Points on a hilly landscape, in no order, each with its height.
A ball rolls from a point to the lowest of its 3 nearest points, and stops where none of them is lower. Distance is the straight distance between rows; heights are no part of it.
nop h=450: 111, 93, 137, 78, 106, 100, 120, 114, 111, 106, 93, 77, 114, 122, 107, 85, 116, 103, 123, 96, 96, 103
rinu h=217: 106, 105, 136, 101, 111, 121, 119, 104, 94, 90, 84, 85, 120, 99, 112, 84, 108, 121, 118, 106, 81, 113
sela h=287: 102, 89, 111, 61, 90, 88, 110, 98, 122, 108, 122, 91, 101, 125, 86, 103, 114, 91, 99, 81, 111, 91
pone h=80: 115, 85, 101, 108, 88, 103, 108, 106, 93, 116, 107, 109, 81, 96, 109, 98, 102, 107, 95, 118, 91, 111
Nila h=65: 102, 102, 73, 66, 108, 116, 92, 114, 67, 62, 96, 112, 119, 103, 106, 95, 106, 78, 114, 92, 82, 101
zot h=184: 104, 103, 135, 90, 105, 116, 108, 103, 83, 94, 85, 91, 112, 110, 102, 86, 116, 108, 114, 102, 80, 106
deta h=30: 77, 87, 96, 130, 83, 91, 82, 86, 122, 114, 97, 110, 100, 94, 104, 125, 95, 99, 104, 107, 127, 87
dep h=216: 91, 122, 69, 104, 128, 96, 75, 112, 84, 73, 104, 96, 117, 99, 104, 93, 104, 78, 85, 97, 97, 90
gebet h=276: 97, 95, 103, 88, 93, 98, 102, 77, 89, 87, 126, 100, 105, 113, 88, 106, 101, 96, 83, 87, 89, 93
vugi h=317: 107, 105, 130, 101, 104, 115, 113, 107, 86, 103, 84, 90, 102, 101, 104, 87, 113, 123, 114, 112, 85, 117
tagu h=342: 91, 105, 106, 67, 100, 90, 95, 73, 116, 84, 118, 92, 101, 112, 80, 99, 85, 99, 89, 66, 98, 80
tir h=290: 85, 90, 98, 117, 90, 87, 89, 71, 105, 96, 113, 100, 105, 98, 98, 126, 91, 98, 98, 100, 110, 85
dob h=313: 114, 101, 118, 100, 91, 101, 116, 106, 102, 119, 91, 97, 84, 96, 95, 93, 116, 119, 104, 114, 89, 119
dapa h=29: 85, 93, 92, 136, 72, 103, 105, 83, 131, 124, 94, 115, 81, 98, 102, 134, 96, 95, 114, 121, 124, 87
mep h=334: 96, 89, 118, 67, 98, 98, 109, 101, 105, 102, 106, 97, 105, 125, 89, 97, 117, 91, 107, 83, 98, 100
nuno h=165: 100, 101, 103, 85, 85, 83, 107, 75, 142, 114, 128, 86, 99, 115, 85, 115, 98, 95, 93, 85, 121, 83
sebag h=240: 92, 98, 107, 60, 113, 119, 102, 97, 95, 73, 94, 98, 116, 122, 79, 89, 104, 86, 107, 72, 76, 86
rer h=153: 105, 106, 77, 116, 98, 104, 96, 138, 103, 129, 86, 108, 86, 86, 118, 72, 89, 142, 88, 116, 99, 135
Rovo h=135: 116, 104, 76, 122, 100, 99, 96, 136, 105, 137, 96, 111, 82, 86, 119, 87, 88, 135, 91, 117, 99, 124
dusef h=507: 100, 112, 97, 59, 105, 106, 102, 75, 105, 65, 106, 94, 98, 109, 74, 91, 84, 91, 88, 49, 89, 82
benel h=294: 85, 94, 104, 117, 83, 83, 92, 69, 119, 105, 107, 102, 104, 100, 93, 128, 94, 104, 105, 103, 117, 84
romag h=76: 103, 112, 93, 106, 110, 118, 87, 130, 69, 99, 94, 104, 100, 87, 119, 71, 109, 84, 88, 102, 95, 117
gisiv h=221: 95, 99, 133, 88, 108, 114, 110, 106, 96, 95, 93, 85, 123, 114, 108, 85, 115, 109, 117, 100, 84, 99
ler h=123: 110, 97, 105, 106, 99, 110, 98, 119, 73, 102, 79, 104, 102, 89, 119, 71, 103, 121, 108, 111, 96, 125
div h=545: 99, 90, 132, 68, 108, 109, 115, 109, 101, 92, 93, 82, 124, 124, 106, 86, 107, 97, 126, 89, 92, 87
dif h=72: 115, 97, 82, 123, 98, 99, 92, 133, 95, 126, 94, 107, 82, 85, 122, 74, 96, 120, 87, 111, 103, 123
dobar h=57: 116, 86, 96, 117, 92, 95, 101, 115, 89, 117, 101, 108, 84, 91, 112, 91, 101, 107, 93, 114, 100, 119
Buko h=183: 123, 101, 105, 108, 92, 105, 110, 116, 100, 126, 83, 105, 75, 95, 101, 95, 100, 133, 104, 118, 91, 130
pibi h=218: 69, 116, 86, 113, 118, 87, 69, 93, 95, 84, 97, 101, 116, 90, 104, 111, 89, 87, 88, 97, 120, 85
mosaz h=124: 101, 101, 73, 86, 105, 99, 91, 89, 77, 64, 107, 100, 107, 99, 102, 104, 86, 81, 94, 89, 100, 96
gidi h=67: 100, 109, 69, 79, 114, 119, 84, 121, 72, 66, 94, 103, 118, 93, 112, 90, 115, 79, 115, 101, 81, 106
bafa h=372: 106, 97, 123, 95, 97, 111, 106, 106, 88, 107, 94, 98, 98, 105, 101, 87, 119, 118, 107, 110, 84, 117
duve h=44: 65, 98, 98, 114, 84, 89, 69, 85, 117, 108, 90, 110, 108, 89, 110, 121, 89, 99, 105, 101, 126, 84
zila h=64: 109, 77, 89, 131, 94, 89, 102, 108, 95, 116, 109, 105, 86, 91, 115, 102, 99, 97, 90, 114, 105, 103
Libe h=100: 101, 100, 98, 77, 102, 113, 106, 92, 70, 74, 101, 109, 117, 109, 93, 102, 109, 88, 101, 88, 77, 98
sog h=340: 99, 95, 113, 67, 99, 101, 109, 95, 97, 88, 109, 96, 112, 119, 82, 95, 107, 93, 95, 86, 80, 95
Kapab h=234: 85, 100, 90, 101, 103, 87, 79, 80, 88, 79, 104, 99, 114, 96, 101, 115, 77, 92, 97, 89, 111, 81
Koz h=190: 100, 100, 102, 83, 82, 82, 116, 82, 146, 118, 130, 86, 91, 116, 84, 124, 101, 87, 99, 86, 132, 83
peduk h=42: 81, 91, 85, 135, 112, 93, 87, 110, 100, 111, 111, 105, 102, 86, 116, 100, 108, 85, 83, 108, 117, 92
pog h=431: 102, 106, 88, 65, 108, 107, 101, 80, 89, 65, 104, 100, 104, 109, 78, 98, 98, 84, 99, 68, 75, 90
ronut h=56: 111, 91, 103, 107, 84, 90, 121, 92, 122, 126, 120, 93, 85, 102, 92, 118, 114, 93, 90, 108, 97, 96
Sep h=304: 67, 138, 92, 93, 111, 90, 44, 93, 109, 92, 84, 115, 110, 77, 83, 107, 88, 89, 102, 101, 110, 84
gasem h=310: 76, 134, 93, 88, 115, 78, 49, 97, 105, 76, 86, 108, 108, 82, 87, 106, 80, 88, 112, 90, 111, 77
voti h=274: 96, 92, 112, 80, 93, 95, 104, 87, 100, 100, 120, 100, 104, 117, 83, 101, 113, 94, 88, 89, 89, 96
Zeru h=482: 110, 109, 119, 113, 107, 106, 124, 106, 123, 112, 73, 88, 101, 105, 97, 86, 99, 144, 110, 118, 94, 137
bedu h=130: 92, 115, 67, 91, 114, 91, 74, 94, 81, 59, 102, 98, 109, 100, 100, 107, 84, 82, 99, 88, 108, 87
tano h=73: 97, 106, 87, 113, 115, 103, 86, 124, 72, 96, 104, 104, 106, 89, 117, 80, 107, 78, 79, 106, 98, 105
zeku h=203: 73, 123, 80, 113, 123, 92, 62, 96, 92, 77, 97, 99, 112, 91, 99, 106, 93, 87, 91, 95, 114, 84
bame h=109: 95, 96, 106, 86, 88, 83, 110, 85, 126, 109, 131, 95, 96, 114, 83, 112, 111, 94, 89, 89, 107, 91
doz h=172: 120, 101, 73, 124, 96, 93, 106, 130, 105, 136, 93, 110, 75, 85, 114, 91, 89, 127, 96, 119, 104, 120
fop h=71: 108, 83, 96, 120, 87, 91, 104, 97, 92, 111, 112, 106, 91, 101, 110, 100, 107, 94, 91, 113, 103, 97
feba h=362: 96, 90, 113, 59, 121, 121, 115, 106, 106, 76, 86, 88, 128, 120, 89, 86, 101, 82, 129, 69, 79, 79
Tiga h=169: 83, 116, 77, 99, 114, 85, 75, 89, 92, 70, 100, 95, 112, 97, 98, 111, 82, 88, 92, 89, 115, 80
Kuni h=900: 113, 107, 125, 87, 104, 98, 119, 110, 123, 132, 83, 83, 87, 112, 93, 98, 110, 110, 116, 104, 114, 130
Git h=361: 94, 89, 108, 55, 96, 98, 109, 96, 107, 96, 108, 95, 108, 128, 83, 93, 104, 92, 103, 67, 98, 92
Somel h=126: 122, 99, 91, 108, 89, 101, 104, 123, 99, 126, 94, 106, 75, 87, 108, 90, 98, 128, 97, 119, 96, 124
beri h=582: 92, 115, 98, 92, 109, 77, 73, 71, 99, 60, 92, 105, 94, 82, 79, 109, 56, 97, 117, 76, 108, 70
zokiv h=39: 106, 85, 99, 117, 81, 92, 107, 85, 114, 112, 117, 106, 92, 95, 92, 118, 108, 97, 91, 113, 105, 90
Didi h=92: 119, 89, 90, 140, 92, 95, 119, 106, 115, 128, 106, 108, 72, 88, 103, 118, 99, 106, 98, 119, 105, 92
timiv h=476: 103, 119, 93, 74, 112, 91, 97, 63, 101, 62, 111, 102, 98, 97, 77, 102, 76, 99, 93, 65, 94, 78
kudir h=137: 88, 97, 105, 96, 91, 83, 98, 68, 113, 94, 124, 94, 106, 105, 84, 117, 89, 103, 85, 90, 100, 78
noka h=111: 107, 106, 119, 79, 125, 128, 117, 106, 83, 73, 84, 93, 132, 96, 105, 96, 108, 101, 131, 96, 68, 95
Nuzip h=289: 72, 120, 95, 101, 105, 87, 59, 87, 103, 87, 92, 106, 111, 86, 101, 114, 77, 90, 103, 87, 125, 81
vusi h=113: 108, 102, 103, 96, 82, 94, 121, 89, 137, 131, 123, 89, 82, 106, 86, 124, 109, 80, 89, 102, 119, 89
Didod h=316: 92, 98, 100, 58, 108, 112, 106, 92, 99, 73, 95, 97, 118, 125, 77, 91, 102, 87, 107, 61, 83, 86
Pezag h=49: 96, 96, 106, 107, 83, 88, 107, 77, 133, 109, 127, 95, 93, 110, 85, 119, 102, 95, 86, 98, 107, 83
Kaz h=127: 106, 91, 90, 97, 100, 104, 95, 109, 71, 85, 104, 105, 103, 100, 115, 90, 103, 85, 88, 104, 95, 103
Ger h=502: 84, 114, 101, 94, 99, 79, 73, 70, 95, 79, 95, 103, 108, 84, 84, 118, 62, 94, 112, 80, 109, 70
sotu h=89: 100, 108, 99, 102, 109, 119, 91, 137, 72, 100, 86, 105, 105, 83, 121, 65, 103, 107, 95, 106, 98, 124
fovir h=134: 109, 83, 112, 99, 89, 105, 104, 100, 79, 104, 109, 104, 95, 101, 100, 95, 112, 101, 96, 110, 83, 111
Romi h=400: 111, 102, 99, 118, 100, 111, 123, 112, 110, 110, 68, 100, 97, 97, 97, 88, 92, 152, 110, 123, 95, 139
koni h=272: 81, 99, 87, 109, 100, 91, 88, 82, 92, 88, 116, 104, 109, 95, 106, 115, 85, 91, 90, 98, 116, 81
Dular h=116: 88, 107, 76, 100, 109, 94, 82, 100, 79, 70, 110, 101, 112, 100, 109, 102, 95, 74, 90, 96, 107, 90
rigof h=219: 102, 106, 75, 78, 107, 104, 90, 80, 79, 58, 104, 109, 107, 107, 90, 108, 88, 88, 95, 79, 85, 94
dediv h=440: 115, 109, 108, 113, 106, 108, 128, 109, 118, 125, 71, 97, 91, 107, 88, 93, 96, 143, 108, 116, 95, 142
lev h=110: 100, 115, 62, 92, 112, 99, 84, 104, 78, 60, 103, 104, 105, 102, 103, 99, 97, 73, 93, 90, 97, 92
pepa h=28: 96, 95, 101, 133, 81, 99, 119, 85, 134, 123, 102, 107, 79, 102, 88, 131, 102, 91, 103, 116, 114, 82
Guke h=349: 84, 106, 103, 104, 92, 80, 84, 63, 99, 80, 110, 107, 111, 97, 89, 122, 78, 101, 100, 86, 109, 75
nik h=778: 114, 105, 130, 86, 105, 104, 124, 112, 120, 102, 86, 66, 108, 113, 111, 79, 102, 124, 125, 106, 113, 118
mave h=897: 116, 109, 121, 95, 108, 100, 135, 110, 134, 132, 75, 81, 93, 113, 95, 96, 104, 122, 114, 103, 117, 139
Bagud h=548: 110, 91, 130, 77, 95, 93, 116, 110, 115, 120, 93, 88, 100, 124, 97, 91, 110, 98, 124, 103, 111, 113
vipe h=87: 102, 123, 93, 97, 122, 122, 86, 136, 72, 88, 89, 103, 109, 82, 120, 69, 113, 89, 99, 108, 93, 119
pemud h=45: 103, 107, 103, 120, 86, 102, 128, 85, 146, 131, 114, 95, 81, 106, 81, 135, 106, 83, 98, 107, 121, 80
dova h=16: 105, 97, 129, 78, 104, 105, 112, 107, 104, 109, 101, 88, 101, 119, 99, 88, 118, 99, 107, 95, 88, 104
sud h=19: 93, 81, 95, 129, 91, 88, 96, 88, 109, 108, 108, 105, 101, 96, 109, 119, 97, 91, 96, 112, 116, 83
Gami h=162: 94, 97, 84, 91, 106, 95, 92, 85, 77, 75, 110, 101, 109, 100, 101, 109, 81, 87, 88, 90, 102, 86
tana h=295: 109, 96, 118, 91, 95, 94, 109, 100, 101, 112, 109, 95, 92, 108, 92, 96, 123, 96, 97, 101, 87, 108
Dem h=63: 114, 90, 88, 126, 98, 93, 96, 123, 92, 121, 104, 105, 85, 82, 124, 81, 97, 107, 86, 117, 105, 110
Kelom h=133: 122, 102, 107, 95, 88, 93, 127, 106, 130, 139, 106, 89, 76, 109, 88, 114, 115, 87, 96, 104, 118, 103
dal h=70: 104, 114, 80, 97, 114, 110, 83, 122, 70, 80, 106, 104, 110, 96, 115, 85, 109, 74, 89, 95, 95, 105
Dup h=220: 99, 93, 96, 101, 89, 90, 100, 78, 95, 92, 125, 103, 101, 106, 94, 109, 96, 92, 83, 99, 97, 90
Nipu h=90: 107, 98, 99, 97, 98, 116, 93, 123, 66, 96, 93, 112, 103, 88, 117, 80, 107, 101, 101, 106, 93, 125
Menan h=43: 91, 91, 84, 155, 99, 99, 96, 123, 123, 131, 97, 117, 85, 86, 116, 102, 97, 96, 93, 122, 117, 89
gozus h=86: 125, 87, 95, 119, 85, 98, 108, 112, 101, 130, 101, 106, 72, 88, 105, 100, 102, 114, 96, 116, 94, 121
tuger h=243: 97, 84, 93, 112, 84, 92, 103, 83, 96, 100, 119, 104, 97, 98, 109, 112, 101, 94, 86, 101, 106, 93
sebe h=58: 89, 99, 106, 84, 98, 84, 100, 73, 108, 92, 124, 95, 102, 109, 82, 110, 94, 100, 84, 79, 98, 80
pamon h=204: 61, 123, 97, 102, 103, 87, 50, 93, 106, 100, 84, 106, 109, 82, 97, 116, 85, 90, 94, 98, 118, 87
tem h=346: 96, 110, 82, 74, 104, 100, 99, 75, 91, 62, 106, 101, 105, 104, 79, 108, 84, 91, 97, 67, 82, 88
Lige h=107: 62, 114, 97, 114, 92, 101, 55, 92, 114, 111, 88, 112, 107, 83, 102, 115, 94, 93, 95, 100, 119, 86
zul h=197: 88, 118, 75, 91, 118, 77, 69, 90, 94, 61, 95, 98, 108, 93, 95, 110, 74, 89, 106, 81, 109, 76
tavat h=250: 90, 101, 107, 70, 93, 82, 102, 79, 125, 92, 126, 87, 100, 112, 81, 104, 89, 101, 89, 70, 110, 82
tota h=195: 107, 103, 91, 112, 103, 118, 91, 134, 83, 113, 79, 102, 98, 87, 119, 64, 99, 133, 99, 107, 100, 139
nav h=32: 91, 95, 100, 130, 79, 90, 111, 72, 134, 117, 111, 99, 93, 100, 86, 133, 104, 94, 101, 112, 118, 84
sovuz h=41: 68, 100, 88, 134, 82, 110, 76, 105, 132, 128, 83, 121, 91, 98, 107, 116, 103, 97, 99, 115, 127, 85
Roni h=68: 115, 88, 106, 107, 85, 93, 112, 91, 105, 115, 118, 102, 87, 99, 89, 107, 114, 100, 86, 111, 91, 101
nava h=549: 114, 109, 125, 109, 108, 115, 122, 105, 116, 102, 78, 85, 104, 103, 106, 81, 109, 140, 108, 115, 92, 121
Lif h=47: 61, 100, 93, 129, 100, 100, 73, 93, 123, 120, 92, 110, 107, 91, 106, 113, 95, 92, 95, 107, 123, 87
pekos h=61: 108, 107, 136, 85, 113, 124, 116, 103, 89, 89, 82, 84, 124, 104, 108, 86, 112, 113, 120, 100, 78, 95
Tevo h=863: 112, 108, 122, 99, 116, 107, 131, 107, 129, 105, 81, 64, 107, 110, 106, 83, 102, 130, 114, 114, 116, 127
lil h=119: 107, 95, 113, 102, 98, 113, 103, 109, 69, 96, 88, 102, 101, 96, 112, 83, 109, 110, 106, 108, 89, 121
zoru h=88: 105, 110, 97, 86, 112, 130, 92, 129, 59, 75, 83, 104, 116, 89, 121, 81, 110, 93, 117, 104, 86, 116
Bivar h=82: 108, 100, 97, 106, 100, 108, 90, 121, 66, 95, 103, 104, 95, 92, 118, 79, 105, 93, 91, 107, 101, 114
Ruvob h=214: 84, 128, 65, 106, 129, 93, 67, 103, 90, 67, 103, 93, 113, 94, 101, 98, 101, 82, 90, 93, 100, 83
sas h=237: 95, 87, 93, 109, 93, 95, 95, 85, 86, 93, 115, 105, 103, 98, 106, 107, 92, 90, 85, 99, 102, 93
deman h=339: 118, 107, 89, 114, 101, 106, 115, 117, 103, 122, 78, 110, 83, 92, 98, 93, 93, 152, 103, 124, 95, 139
bubur h=315: 91, 88, 116, 60, 107, 109, 113, 102, 102, 88, 96, 90, 122, 129, 89, 90, 105, 88, 114, 72, 85, 90
ril h=161: 109, 99, 88, 112, 101, 106, 102, 129, 91, 115, 84, 107, 87, 88, 117, 72, 92, 138, 101, 118, 96, 138
vupi h=136: 101, 96, 96, 89, 95, 101, 98, 98, 68, 83, 108, 109, 110, 106, 104, 97, 106, 88, 93, 96, 88, 103
Dipur h=138: 102, 101, 104, 67, 112, 123, 103, 99, 85, 68, 87, 103, 119, 112, 85, 102, 112, 86, 117, 83, 70, 92
gib h=35: 99, 89, 102, 121, 85, 93, 114, 77, 130, 116, 120, 100, 90, 103, 91, 130, 109, 94, 94, 110, 107, 81
pom h=405: 105, 104, 77, 119, 99, 107, 111, 130, 100, 121, 80, 109, 92, 92, 107, 89, 82, 157, 104, 128, 96, 147
Viz h=267: 82, 98, 97, 107, 98, 85, 81, 76, 95, 84, 104, 102, 111, 95, 100, 121, 80, 94, 98, 93, 117, 81
kud h=896: 123, 106, 118, 92, 100, 102, 126, 114, 125, 145, 88, 89, 77, 107, 88, 103, 111, 113, 102, 107, 107, 126
kebu h=226: 71, 133, 79, 102, 126, 85, 54, 95, 100, 74, 93, 96, 111, 85, 93, 109, 89, 92, 99, 92, 107, 76
ranif h=324: 115, 92, 120, 86, 92, 91, 117, 111, 123, 131, 101, 89, 84, 115, 90, 100, 120, 100, 108, 104, 106, 117
nog h=179: 106, 89, 103, 97, 90, 95, 106, 89, 90, 95, 116, 106, 97, 101, 98, 101, 110, 97, 89, 98, 88, 100
vofa h=552: 105, 100, 130, 73, 122, 121, 121, 107, 101, 84, 88, 76, 134, 110, 110, 86, 100, 100, 124, 85, 82, 89
Kolit h=125: 93, 91, 84, 99, 105, 95, 89, 100, 74, 84, 109, 104, 105, 99, 114, 97, 98, 80, 84, 96, 107, 100
sim h=37: 99, 101, 103, 116, 83, 90, 112, 75, 141, 119, 121, 96, 92, 106, 86, 124, 107, 92, 97, 98, 114, 83
betun h=242: 101, 85, 91, 114, 90, 92, 91, 92, 84, 94, 114, 106, 103, 98, 108, 112, 96, 92, 86, 106, 108, 90
buk h=186: 108, 91, 114, 88, 92, 81, 114, 97, 116, 119, 121, 96, 89, 110, 93, 108, 124, 97, 94, 100, 93, 101
moma h=27: 96, 90, 83, 147, 99, 96, 102, 123, 122, 132, 92, 116, 82, 91, 113, 112, 92, 99, 104, 127, 121, 86
Lamug h=246: 103, 97, 127, 78, 98, 101, 110, 102, 94, 106, 101, 95, 104, 121, 96, 92, 119, 100, 107, 92, 81, 100
kini h=112: 113, 84, 108, 101, 89, 103, 102, 102, 80, 106, 104, 104, 93, 98, 104, 88, 111, 101, 98, 109, 93, 114
rugu h=483: 110, 95, 131, 82, 93, 98, 112, 105, 108, 125, 100, 89, 90, 120, 93, 94, 120, 105, 110, 102, 97, 116
Barot h=38: 87, 84, 91, 139, 99, 90, 94, 110, 100, 113, 109, 102, 95, 87, 118, 104, 105, 87, 91, 118, 116, 91
Bul h=62: 94, 91, 92, 131, 109, 92, 91, 119, 98, 118, 106, 105, 92, 84, 121, 85, 106, 90, 82, 113, 102, 100
buvu h=414: 92, 96, 104, 60, 100, 102, 101, 88, 106, 80, 110, 99, 106, 123, 82, 92, 100, 90, 91, 66, 88, 90
pura h=555: 94, 116, 107, 86, 100, 84, 91, 61, 105, 72, 108, 98, 99, 95, 78, 110, 66, 99, 103, 72, 102, 74
Mes h=255: 107, 103, 90, 115, 99, 107, 107, 121, 99, 111, 79, 104, 93, 91, 107, 81, 91, 148, 109, 122, 101, 146
gifot h=326: 89, 109, 107, 86, 99, 84, 97, 64, 112, 85, 120, 97, 103, 99, 82, 113, 78, 105, 91, 76, 96, 74
Bipap h=115: 102, 96, 109, 81, 102, 118, 106, 104, 65, 82, 90, 109, 112, 104, 100, 95, 107, 92, 115, 100, 86, 107
dulib h=325: 92, 100, 94, 91, 94, 88, 96, 74, 91, 77, 117, 101, 107, 108, 93, 110, 83, 99, 87, 88, 96, 85
koza h=26: 98, 85, 94, 134, 85, 95, 109, 84, 122, 124, 103, 109, 81, 98, 100, 129, 101, 96, 98, 116, 115, 82
rida h=101: 120, 99, 106, 113, 87, 94, 130, 104, 127, 138, 107, 98, 71, 100, 90, 118, 107, 90, 91, 112, 100, 104
fifi h=95: 131, 95, 96, 125, 86, 92, 126, 101, 119, 135, 108, 103, 64, 98, 97, 117, 107, 99, 92, 117, 101, 96
fud h=211: 99, 90, 109, 76, 89, 92, 109, 88, 112, 103, 126, 93, 102, 116, 88, 101, 110, 94, 94, 87, 96, 96
Miki h=206: 97, 98, 122, 73, 108, 115, 108, 105, 90, 84, 92, 99, 119, 115, 95, 93, 110, 99, 110, 89, 73, 97
vutam h=84: 105, 105, 91, 119, 107, 105, 89, 130, 81, 113, 101, 102, 93, 79, 119, 72, 108, 95, 83, 107, 96, 115
Vovun h=94: 101, 105, 77, 78, 107, 108, 97, 96, 72, 62, 102, 106, 113, 108, 97, 102, 97, 81, 104, 90, 83, 97
sulik h=105: 101, 102, 76, 84, 107, 109, 89, 101, 70, 69, 110, 105, 109, 101, 107, 99, 96, 77, 99, 94, 93, 93
bizuv h=79: 109, 103, 105, 101, 79, 102, 130, 95, 140, 138, 120, 92, 78, 112, 83, 130, 101, 77, 95, 94, 133, 90
gosen h=463: 116, 111, 108, 111, 117, 106, 132, 111, 135, 126, 68, 83, 97, 109, 89, 92, 93, 140, 110, 115, 105, 139
Gara h=54: 83, 95, 84, 123, 111, 89, 82, 105, 82, 96, 106, 99, 106, 92, 111, 102, 102, 76, 82, 101, 112, 92
gipe h=102: 109, 103, 111, 83, 112, 126, 102, 109, 68, 73, 84, 104, 122, 100, 107, 92, 111, 95, 126, 98, 74, 104
gud h=617: 96, 112, 90, 92, 107, 87, 86, 67, 93, 67, 104, 100, 107, 93, 82, 107, 65, 94, 100, 75, 97, 76
pugor h=34: 91, 79, 90, 141, 101, 94, 94, 102, 110, 116, 104, 109, 92, 90, 115, 108, 97, 96, 93, 114, 120, 92
sovi h=251: 116, 95, 112, 111, 93, 107, 108, 110, 90, 111, 84, 106, 89, 96, 105, 81, 104, 130, 109, 118, 91, 135
tegol h=23: 97, 83, 94, 135, 89, 91, 102, 92, 115, 113, 108, 106, 88, 95, 105, 127, 99, 99, 101, 117, 122, 87
tevus h=74: 102, 103, 88, 73, 106, 122, 101, 103, 71, 63, 94, 112, 117, 104, 98, 100, 105, 85, 115, 87, 76, 100
miku h=608: 110, 108, 133, 97, 108, 111, 122, 110, 110, 102, 81, 75, 109, 108, 110, 81, 116, 125, 117, 109, 97, 114
zinus h=81: 103, 107, 94, 94, 107, 118, 90, 126, 63, 89, 92, 105, 111, 86, 115, 77, 110, 86, 108, 106, 95, 116
dukat h=321: 108, 96, 129, 83, 93, 101, 110, 104, 103, 106, 94, 98, 102, 114, 96, 89, 122, 108, 106, 101, 85, 112
tetu h=122: 112, 92, 98, 111, 98, 109, 98, 126, 82, 111, 85, 109, 93, 87, 117, 77, 102, 118, 99, 114, 100, 132
logu h=85: 123, 91, 88, 126, 89, 93, 113, 111, 111, 133, 104, 111, 68, 89, 107, 108, 95, 111, 99, 119, 102, 104
keba h=358: 94, 103, 96, 70, 95, 104, 104, 81, 85, 78, 112, 104, 108, 114, 85, 107, 97, 95, 87, 80, 85, 88
Guzet h=129: 106, 87, 97, 99, 95, 103, 96, 101, 70, 92, 107, 107, 98, 102, 110, 91, 105, 97, 90, 108, 92, 106
Vog h=118: 108, 100, 120, 91, 104, 124, 105, 108, 68, 87, 86, 105, 114, 95, 110, 86, 108, 105, 118, 102, 86, 113
gatub h=893: 117, 111, 122, 98, 106, 102, 125, 111, 126, 132, 79, 89, 86, 107, 88, 95, 110, 128, 109, 110, 103, 132
pivol h=103: 110, 94, 106, 104, 90, 112, 99, 114, 71, 104, 93, 107, 91, 91, 112, 82, 107, 114, 101, 112, 95, 123
Boto h=420: 96, 110, 105, 70, 104, 84, 94, 68, 118, 79, 122, 94, 98, 103, 78, 99, 71, 102, 90, 55, 101, 72
fubi h=33: 65, 90, 92, 131, 83, 96, 69, 95, 119, 117, 89, 112, 101, 90, 110, 120, 99, 95, 101, 109, 127, 87
lofu h=36: 87, 91, 84, 142, 86, 103, 103, 108, 130, 129, 90, 119, 75, 97, 104, 122, 90, 95, 112, 126, 128, 84
Leb h=446: 109, 106, 127, 100, 103, 110, 114, 106, 108, 114, 81, 91, 101, 108, 99, 87, 115, 125, 111, 115, 91, 124
sizuk h=154: 62, 111, 94, 121, 105, 96, 58, 93, 107, 105, 89, 106, 111, 82, 103, 110, 92, 87, 85, 100, 120, 86
gokat h=121: 120, 99, 114, 100, 93, 96, 125, 105, 122, 139, 105, 92, 71, 101, 88, 105, 114, 97, 96, 105, 104, 111
bap h=93: 106, 105, 95, 76, 112, 127, 96, 116, 64, 66, 87, 110, 122, 94, 113, 94, 105, 84, 128, 100, 78, 101
roz h=91: 107, 85, 87, 112, 97, 97, 88, 117, 77, 107, 106, 110, 90, 89, 115, 85, 105, 94, 86, 110, 103, 112
Diliz h=83: 92, 96, 106, 105, 86, 81, 101, 67, 118, 98, 126, 94, 104, 105, 86, 120, 92, 100, 90, 95, 109, 81
mazu h=152: 99, 100, 83, 79, 101, 106, 97, 85, 78, 70, 108, 106, 106, 102, 98, 108, 93, 85, 92, 83, 85, 91
Fibog h=298: 108, 96, 114, 112, 98, 116, 109, 109, 89, 101, 77, 97, 99, 94, 108, 77, 104, 140, 112, 119, 90, 137
Fuf h=869: 115, 105, 131, 99, 113, 104, 126, 113, 125, 115, 82, 78, 96, 110, 100, 83, 107, 123, 117, 109, 108, 124
tel h=69: 100, 116, 72, 87, 117, 117, 79, 129, 74, 72, 100, 105, 114, 97, 107, 80, 117, 74, 103, 98, 89, 109
kemek h=40: 106, 82, 86, 142, 96, 89, 99, 113, 115, 126, 98, 106, 84, 85, 113, 105, 98, 99, 97, 120, 115, 90
vopuz h=557: 107, 104, 121, 68, 131, 123, 116, 106, 102, 73, 87, 77, 140, 100, 109, 91, 100, 93, 129, 82, 72, 79
Nofaf h=457: 95, 110, 101, 76, 105, 88, 96, 68, 104, 75, 115, 99, 102, 100, 80, 106, 77, 102, 92, 72, 94, 72
Dutak h=66: 116, 91, 80, 133, 96, 92, 100, 125, 110, 132, 102, 109, 72, 86, 114, 98, 91, 108, 91, 120, 106, 100
migi h=31: 83, 85, 85, 122, 98, 93, 89, 95, 101, 105, 108, 103, 103, 90, 116, 108, 94, 88, 90, 106, 117, 90
bimi h=77: 103, 99, 103, 76, 122, 122, 108, 101, 75, 69, 85, 97, 128, 100, 97, 100, 106, 90, 131, 89, 64, 92
Rume h=252: 94, 93, 96, 92, 92, 95, 100, 83, 79, 82, 118, 106, 106, 104, 98, 109, 99, 89, 86, 96, 90, 93
Perav h=238: 123, 105, 111, 100, 98, 104, 121, 110, 110, 134, 86, 102, 76, 93, 88, 102, 108, 125, 96, 112, 90, 126
zokal h=25: 81, 83, 91, 138, 87, 94, 85, 92, 114, 115, 97, 111, 96, 96, 111, 123, 98, 92, 98, 111, 127, 91
fuz h=51: 109, 91, 88, 137, 101, 93, 98, 120, 102, 126, 106, 106, 82, 81, 123, 92, 96, 100, 89, 120, 108, 98

Call two points neighbours if one is among the 3 nearest of the other. Go from one point of each pair to the other, from neighbour to neighbour, staying as low as possible. Name the highest point that can't be avoided.
pivol, sebe | kudir
moma, romag | roz
dobar, moma | Dem
bimi, moma | gipe
moma, sud | lofu

Write out the way that a ball takes from each point below.
nog | fovir, kini, pone, dobar
dep | lev, sulik, Vovun, tevus, Nila
Ger | Guke, Kapab, Tiga, bedu, lev, sulik, Vovun, tevus, Nila
tem | rigof, Vovun, tevus, Nila
gokat | rida, fifi, logu, Dutak, kemek, moma
pibi | Tiga, bedu, lev, sulik, Vovun, tevus, Nila
buk | ronut, zokiv, gib, nav, pepa, koza, tegol, sud
